A landscape with many peaks, sampled at points; each row gives a point and its height.
A climber steps from a point to whichever of its 2 nearest points has the largest rise for the distance, and stops where none of them is higher. Distance is the straight distance between rows; heights are no part of it.
q_274 height 731: [ 76 154 128  63 149 109 105 151 143 152 120 135 107 183 161  65  71 119
 142 158]
q_586 height 273: [137 119 135 132 126 116 141 173 119 121 150 143 158  96 114 153 118 159
 120 125]
q_58 height 368: [125  53 163  87 152  94 136  83 110  96  63 136  91 135  98 135 169 132
 125 148]
q_104 height 578: [198 116 141 118  71 156 125 135  91 138 152 162 111 110 123 175 166  69
 182 131]
q_807 height 519: [120 117  78 174  58 141 129  94 147 136 157 148 106 107 133 129 138 140
  66 134]
q_843 height 228: [177  98 154 152 154 140 142 112 153 123 106 120  39 103 141 184 151 122
 139 125]
q_975 height 447: [146 137 126 131  62 146 136 113 108 183 169 134 114 106 157 165 161 176
 115 110]
q_674 height 669: [132  84 146  60  81 139  99 152  78 121 136 163 146 108 102 182 164 127
 136 131]
q_753 height 754: [ 52 150 106 118 148 150 121 149 162 112 104 141 115 114 143 117  82 168
 108 129]
q_778 height 638: [134 189  94 123 141 162 132 145  85 170 118 156 139  97  95 151  92 128
 145 127]
q_721 height 323: [217 130 103 181 101 157 117 136 146 156  88 134  91 152 122 138  99 143
 127 160]
q_833 height 59: [147 172 139 170 148 134 172 139 107 104 135 171 182 139 114 126  58 146
 153 110]
q_293 height 463: [176 121 128 211 101 150 147  85  90 109  96 132 130  98  87 178 143 155
 197 127]
q_684 height 334: [ 73 175 195 103 164 158 192 105  83 110 129 126 134 178 105 119 145 144
 155 150]
q_632 height 249: [148  71 112 115 129 138 119 132 162 137 121 113  64  73 144 182 174 130
 114 105]
q_688 height 483: [112 162 178 138 194 116 113  84 123  97 101 111 131 175 150 119 110  88
 157 114]
q_871 height 760: [142  56 179  97 106  69 105 139 128 120 136  97 148 158 129 145 191 148
  96 156]
q_926 height 269: [164  59 133  78 100 107  90 127 124 131 112 122 111  61 147 159 158 165
 149  82]
q_938 height 568: [181 167 150 168 122 159 127 105 147 182 170 102 136 147 143 172 150 104
 128 134]
q_564 height 474: [110 137 144 149 147 100 151 100 103 101  72 104 134 175 108  81 131 143
 149 159]
q_56 height 459: [125 140 136 139 134  80 143  83  80 125 169 131 151 103 109 131 138  92
 176 104]
q_49 height 615: [127 107 165 103 160  77 108 100  81 123 121 125 158 107  93 152 123 124
 161 105]
q_41 height 67: [134 177  98 182 127 159 135 171 148 119 132 142 189 137  98 108  58 160
 119 155]
q_665 height 541: [131 124  95 131 107 132 103 175 167 103 143 142 158 180 166 113 111 102
  72 158]
q_323 height 714: [114 130  79  71 126 138 147 157 191 174 141 132 145 166 200  66  78 165
 100 127]
q_368 height 643: [153 157  98  87 155 116  97 179 141 175 124 112 165 145 161  86  85 119
 132 125]
q_123 height 689: [ 36 152 119 116 147 118 128 108 164 111 119 150  67 128 133  81  58 143
 156 124]
q_622 height 188: [138 141 126 172 181 161 163  96 133  99 106 151  78 107 120 153 120 118
 131 119]
q_749 height 384: [138 127 137 178  85 126 138  68 100 168 149 126  96  90 124 169 169 141
 140 121]
q_141 height 546: [161 175  95 190  98 157 127  93  77 147 111 152 129  89  81 159 121 121
 154 133]
q_397 height 415: [163  90 146 125 127 100 126  70  95 106  66 101 102 170 132 106 170 117
 128 161]
q_448 height 744: [137 139  71  99  87 144 159 135 142 174 159 167 141 136 175  87 110 147
  84 104]
q_748 height 635: [184 100 119  72  82 168  92 179  97 130 132 139 136  96 134 182 172  88
 146  99]
q_669 height 137: [138 157 144 151 186 143 158 133 123  88 122 134 113 138  88 147 114  94
 157 151]
q_914 height 161: [123 106  96 114 137  87 104 113 115 151 145 153  79 125 166 113  99  96
 121 117]
q_523 height 712: [114 149  94 160 114 136 171 122 176 125 194 134 158 128 136  69 126 104
  99 105]
q_17 height 533: [ 70 132 137 119 162 122 143 157 157 122 168 113 103 101  93 150 157 123
 110 161]
q_487 height 522: [193 133 137 145 102 149 111 113 139 151 173 146 121 120 143 187 158  55
 151 108]
q_637 height 778: [160 116 141 140 108 159 117 158 124 131  97  69 121 136  76 148 210 137
 104 161]
q_497 height 711: [139 141 120 130 123 127 130 164 140 150 113  63 166 129  89  93 176 153
 110 149]
q_449 height 577: [171 131  97 136 106 148 104 138 152 145 148  91 149 136 152 104 171  97
  95 102]
q_639 height 322: [107 124 174 173 104 108  94  89 112 153 170 133 122 126 148 199 130 148
 128 127]
q_885 height 309: [189  82 157 148  97 104 136 141 106 130 139 144 131 118 133 157 128 151
 160 124]
q_558 height 465: [ 32 129 172  74 158 129 128 162 127  90 137 121 153 124 109 154 144 156
 112 148]
q_844 height 693: [ 64 146 115 146 129 121  91 140 150  85 133  91 161 139 102  78 140  86
 110 140]
q_957 height 310: [114  92 136 154  93 117 144  44  91 104 125 144 112  88 112 168 171 155
 139 110]
q_948 height 704: [120 108 139  73 134 145  68 153  97  98  97 143 146 133 109 190 150  93
 111 145]
q_208 height 741: [ 71 156 126 103 127 130 107 142 140 111 137 113 122 187 112  85 147  67
 110 178]
q_456 height 252: [104 184 127 173 146 127 174  72 119 154 150 132 140 119 126  79  76 125
 184  84]
q_16 height 682: [ 96 159  89  68 112 127 140 173 169 170 119  83 167 148 171  57 119 147
 126 116]
q_157 height 543: [122 140 172 112 180 124 104 138 125  96  97  82 163 171 116  99 124 112
 145 129]
q_903 height 143: [126 177 123 151 157 139 212 112  93 135 148 162 139 107 113 106  84 137
 183 125]
q_299 height 737: [108 136 127  91 161 132  71 157 129 141 147 132 132 133 151 179 124  94
 119 125]
q_144 height 631: [126 141 109 173 107 163 178 131 160  69 133 127 157 140 116  71 145 110
  85 111]
q_97 height 311: [162  64 177 115 150 103 195 100 117  95  95 151  87 114  94 150 153 160
 151 146]
q_606 height 597: [111 147 126  73 171 138 102 182 124 126  76 108 153 141 117 109 107 118
 134 136]
q_433 height 102: [115 119  79 163 154 133  82 159 165  91  88 123 106 118 102 109  91 113
 102 136]
q_618 height 685: [ 82 169 102  94 120 131  92 101 120 179 129 129 140 182 173  86  92 132
 119 132]
q_561 height 352: [117 130 112 139 122 112  89 111  99  96 158 121 174  90 110 136 144  70
 132  87]
q_161 height 797: [ 92 151 127 122 138 111 119 131 122 135 125 147  99 186 124 108  98  96
 122 193]
q_162 height 411: [ 63 137 205  89 174 126 150 113 110  97 107 119 147 159 106 161 141 156
 137 143]
q_795 height 238: [124 147 186 116 112 138 201 120  93 141 164 142 137 154 133 140 168 145
 128 142]
q_324 height 285: [186  79 172 121  82 150  79 123 121 141  93 103 108 109 180 166 161 144
 150 100]
q_475 height 746: [ 93 155 139 117 153 119 105 133  57 124 107 149 154 107  79 151  95 126
 156 138]
q_837 height 605: [ 65 137 143  98 170  92 114 104 133 129 115 106 109 114 152  83  85 147
 172  96]
q_900 height 656: [141 156 117 133 161 146 133 155 182 171 115  79 120 142 125 105 136 152
 113 150]
q_283 height 425: [133  75 157 138 161  47 177 115 136  90 140 113 139 110 118  72 124 144
 171 119]
q_933 height 349: [208 108 121 189 123 102 145 132 124 133 106 126 117 140 131 108 100 130
 139 146]
q_850 height 695: [ 94  62 188  89 139  49 135 106 144 116 134 112 148 144  91 117 159 152
 122 179]
q_550 height 794: [100 146  86 137 102 139 162 129 160 131 164 174 138 124 143  61  69 136
 101 103]
q_567 height 418: [104 183 153 136 180 147 141  89 178 134 118 119 111 164 168  82  73 110
 159 100]
q_531 height 726: [ 58 143 113 128 110 112 127 154 151  93 157 140 154 145 114  47  79 122
 127 132]
q_275 height 296: [201 112 144 146  99 194  89 133 139 131  80 126 121 122 157 171 128 149
 141  87]
q_831 height 796: [ 93 147  83 118 119 174 116 154 124 125  90 148 115 102 113 154 118 175
  91 129]
q_68 height 517: [103 124 147 130 155  87 136 104 144  93 129  98 147 106 133  53 108 114
 163  84]
q_858 height 766: [126 124  97  86 120 123  78 157 145 168 128  98 128 118 177 177 138 137
 110 124]
q_800 height 555: [121 125 129 125 110 148  81 143 148 103 139 104 146 170 160 148 170  87
  60 118]
q_816 height 346: [132 185 117 173 163 143 138  91 173 180 155 108 154 134 146  91  61 139
 146 111]
q_35 height 788: [145  73 124  75 107  90  66 178 122 136 128 113 129 160 173 147 159 117
  99 156]
q_752 height 159: [125  89 173 125 107  85 192 101  76 127 170 140 132 164 120 153 171 129
 149 168]
q_177 height 206: [156 111  86  73 140 131 149 190 150 119 170 172 118 113 149 107 105  92
 118 105]
q_811 height 312: [ 92 154  99 107 103 132 105 106  93 135 146 124 144  83 106 157 175 102
 116 105]
q_291 height 397: [203 106 121 217 100 107 154 107 103  96 100 114 154 155 109 139 140 156
 178 155]
q_351 height 570: [142 111 120 178  82 156 169 110 138  95 145 135 136 123 124 119 186 124
  82 119]
q_7 height 335: [129 108 156 124 156 112 192 122 121  98 110 138  98 115 132  92 131 167
 125 118]
q_285 height 234: [147 131 119  81 136 146 156 164  99 112 131 177 121  91 125 132 125 109
 121  95]
q_242 height 486: [106  90 107 125  78 111 125 139 135 148 166 122 108  98 136 132 180 167
  84 137]
q_881 height 307: [214 130  95 147 111 181 108 148 142 158  80 148 147 137 154 143  80 164
 116  98]
q_702 height 608: [ 74  87 140 116 133  71 148 155 149 111 168 115 124 105  85 104 164 144
 120 170]
q_76 height 840: [155 122 108  99 117 181 124 166 132 110  66 106 101 113 106 157 166 159
  93 138]
q_943 height 295: [ 96 121 132 174 124 127 102 108 136 131 157 164 113 127 159 189  87 152
  97 103]
q_547 height 85: [129 154  91 187 127 147  92 121 144 137 118 128 149 128 107 135  89 114
 102 146]
q_626 height 131: [122 111 100 136 160  98 106 131 134 146 104 115  71  92 114 110 108 112
 138 139]
q_516 height 613: [148 147 135 140 134 147 120 115 168 188 146  89  97 141 149 141 163 127
  92 126]
q_532 height 183: [159 118  86 118 142 121 113 137 137 138 148 183 113 101 169 113  56  92
 123  81]

Where does a climber stop that starts at each point below?
q_285 | q_475
q_688 | q_550
q_487 | q_35
q_943 | q_550
q_58 | q_550
q_547 | q_475
q_283 | q_76
q_684 | q_35
q_622 | q_475
q_881 | q_475
q_665 | q_76
q_800 | q_76
q_938 | q_76

Call two points neighbours if one is among the 2 nearest of the other. Go from one point of each pair to the other, from neighbour to neighbour, staying as high as possible. Name the lowest point that can't be avoided.
q_475, q_550 | q_957
q_76, q_550 | q_97
q_550, q_161 | q_844
q_76, q_35 | q_487
